Points, in no order, along strands that fork and pass close to each other.
In the rows, 128 means zero.
Points whose rows are less than 49.7 apart are linked; no others are. Some points are linked to none.
<835>: [ 88 179 124 147 130 147 148  76 125 100 117]
<500>: [150 127  86  55 126 105  91  79 165 129 142]
<518>: [110 133 170 161 163 135 129 162 128 109 164]
<25>: [157 103  86  97  93  87 105 133 148 134 170]
<327>: [136 121  69 129  59 113 149 138 140 139 132]
<214>: [144 107 102  96 108  87 108 119 139 134 167]
<651>: [ 82 171 151 181 131 157 157 163 142  98 133]
<143>: [137 142 163 201 135 186 145 189 150  91 152]
<781>: [110 173 137 122 152 166 122  63 113  97 118]
<806>: [123 158 130 112 146 146 117  51 122  97 140]
<846>: [125 125 172  84 184 134  97  84 112 131 116]
<215>: [128 117  92  61 116  95 114 111 165 155 109]
<694>: [125  98 157  81 166  84 103 114 121 155 131]
<713>: [103 128 173 145 163 126 133 169 123 124 137]
<623>: [150 104 111 166  91 150 164 179 108 153  97]
<823>: [179  95 173 181 166 162 105 187 121 106 168]
<692>: [120 138  74 123  74 109 150 114 144 131 136]
<389>: [116 134 110 162  93 133 165 152 115 129 127]
<490>: [125 123  77  75  98  95 126 114 166 153 107]
<45>: [198  78 147 164 144 131  92 167  95 128 166]
<643>: [141 110 100 154  76 134 164 174 116 157 102]
<153>: [102 162 150 103 138 163 125  90 112 128  58]
<302>: [143 131  86  93 112  98 103  80 153 116 170]
<882>: [153  80 162 130 150 107 106 169 100 141 167]
<174>: [102 169 113 127 119 140 141  69 128 107 118]
<86>: [151 120  81  74 116  89  90  92 162 125 163]
<250>: [128  88 155  94 155  82 110 134 116 152 146]
<325>: [100 170 135 109 130 162 133  77 119 121  72]
<324>: [105 154  78 131  81 115 152  95 142 121 132]
<822>: [132 119 161  88 180 118  97  77 115 125 141]
<400>: [156 122 151 206 131 187 157 197 135 123 104]
<880>: [ 93 142 125 114 120 115 149 112 130 146  88]
<264>: [100 127 145 139 131 116 150 154 116 144 110]
<332>: [193  74 117 127 108 105  90 153 108 141 171]
<627>: [138 117 140 189 122 170 165 198 120 139  93]
<351>: [ 69 168 144 159 130 137 163 147 129 125  90]
<200>: [ 90 162 171 122 169 147 125 106 121 119  80]
<640>: [114 155 122 132 140 129 124  67 122  94 165]
<563>: [141 109  84 135  66 118 156 156 129 151 123]
<181>: [ 70 156 150 143 136 127 156 145 125 137  76]
<512>: [ 93 135 166 148 153 126 146 174 122 134 116]
<222>: [ 88 173 114 164 115 138 158 104 124  99 135]
<867>: [137  82 169 109 165  88 105 155 105 145 163]
<556>: [118 108 131 141 105 121 164 186 108 166  93]
<528>: [120 146 166 189 141 173 142 181 143  89 164]
<34>: [219  73 115 144 107 115  81 149 104 136 171]
<11>: [157 109 122 189 112 168 161 183 112 139  97]
<700>: [128 117 110  59 131 101 112 100 154 155 100]
<10>: [117 141 184 101 189 148 105  91 110 122 106]
<765>: [124 103 154  67 162  97 108 103 127 160 105]
<51>: [135 144  82  70 111 131 116  70 162 134 106]
<848>: [ 98 163 103 165  97 132 160 112 122 102 148]
<380>: [133 118 145  84 161 105 101  78 123 128 142]
<49>: [129 111 132  59 143 107 107  95 140 160  94]
<92>: [ 86 166 164 122 157 155 130 107 116 126  59]
<689>: [132 119 126  86 142 101 107  83 134 136 142]
<553>: [148 126 152 197 132 179 146 187 127 107 135]
<326>: [149 111  58  96  71  97 125 147 159 144 141]
<362>: [222  80 120 170 127 130  86 147 100 132 158]
<869>: [135 119 161 170 148 147 133 182 118 113 159]
<775>: [108 132 161 119 172 112 115 106 116 119 142]
<750>: [ 81 167 133 177 122 146 165 152 130 110 120]
<330>: [117 122 127 154 109 129 155 162 111 138 127]
<543>: [117 124 138 174 115 151 165 187 115 138 108]
<308>: [203  95 152 208 165 171 116 168 130 114 125]
<55>: [ 82 151 129 127 118 117 159 124 127 147  71]
<313>: [138 107 155 164 141 138 135 182 109 128 148]
<696>: [100 152 177 111 182 148 115  97 114 120  98]
<830>: [142 133  89  57 120 122 104  74 162 133 122]
<443>: [132 123  63  87  82  97 130 132 167 147 127]
<445>: [128 141 105 111 127 106 113  70 131 107 169]
<635>: [ 93 158 171 181 138 162 152 180 149  98 141]
<118>: [162 104  63  98  76  94 109 148 155 139 159]
<752>: [108 146 104 170  91 137 164 138 116 117 141]
<256>: [116 155  98 105 112 130 131  66 140 119 118]
<240>: [132 115 109  85 123  94 110  98 142 138 142]
<398>: [175  80 117 109 112  90  89 146 115 138 183]
<140>: [183  75 160 151 154 126 100 176  95 131 171]
<486>: [122 156  85  91 104 132 131  65 154 124 106]
<779>: [107 172 159 117 159 176 115  78 111 103  92]

Follow the links from the first point to the second, and from the first to the third. Name the last point that the two ways share.
<848>, <627>, <713>: <330>
<553>, <389>, <643>: <627>
<264>, <553>, <623>: <627>

A fork is a point with three links, a tip a point with one. Leave the first point through the second and follow the links. Name the first fork or tip that comes.
<563>, <327>: <324>
<362>, <34>: <398>
<256>, <174>: <330>
<651>, <750>: <880>

A fork is a point with three links. Follow the links from the first point to the second and name the forks in between, in order.
<848>, <11>: <330> > <627>
<553>, <563>: <627>
<623>, <713>: <627> > <330>
<222>, <627>: <330>

Name the points in between on the shortest way along the links from the first point to the second, in order.
<750>, <528>: <651> > <635>
<200>, <240>: <696> > <10> > <846> > <822> > <380> > <689>
<713>, <553>: <512> > <264> > <330> > <543> > <627> > <400>
<779>, <445>: <781> > <806> > <640>
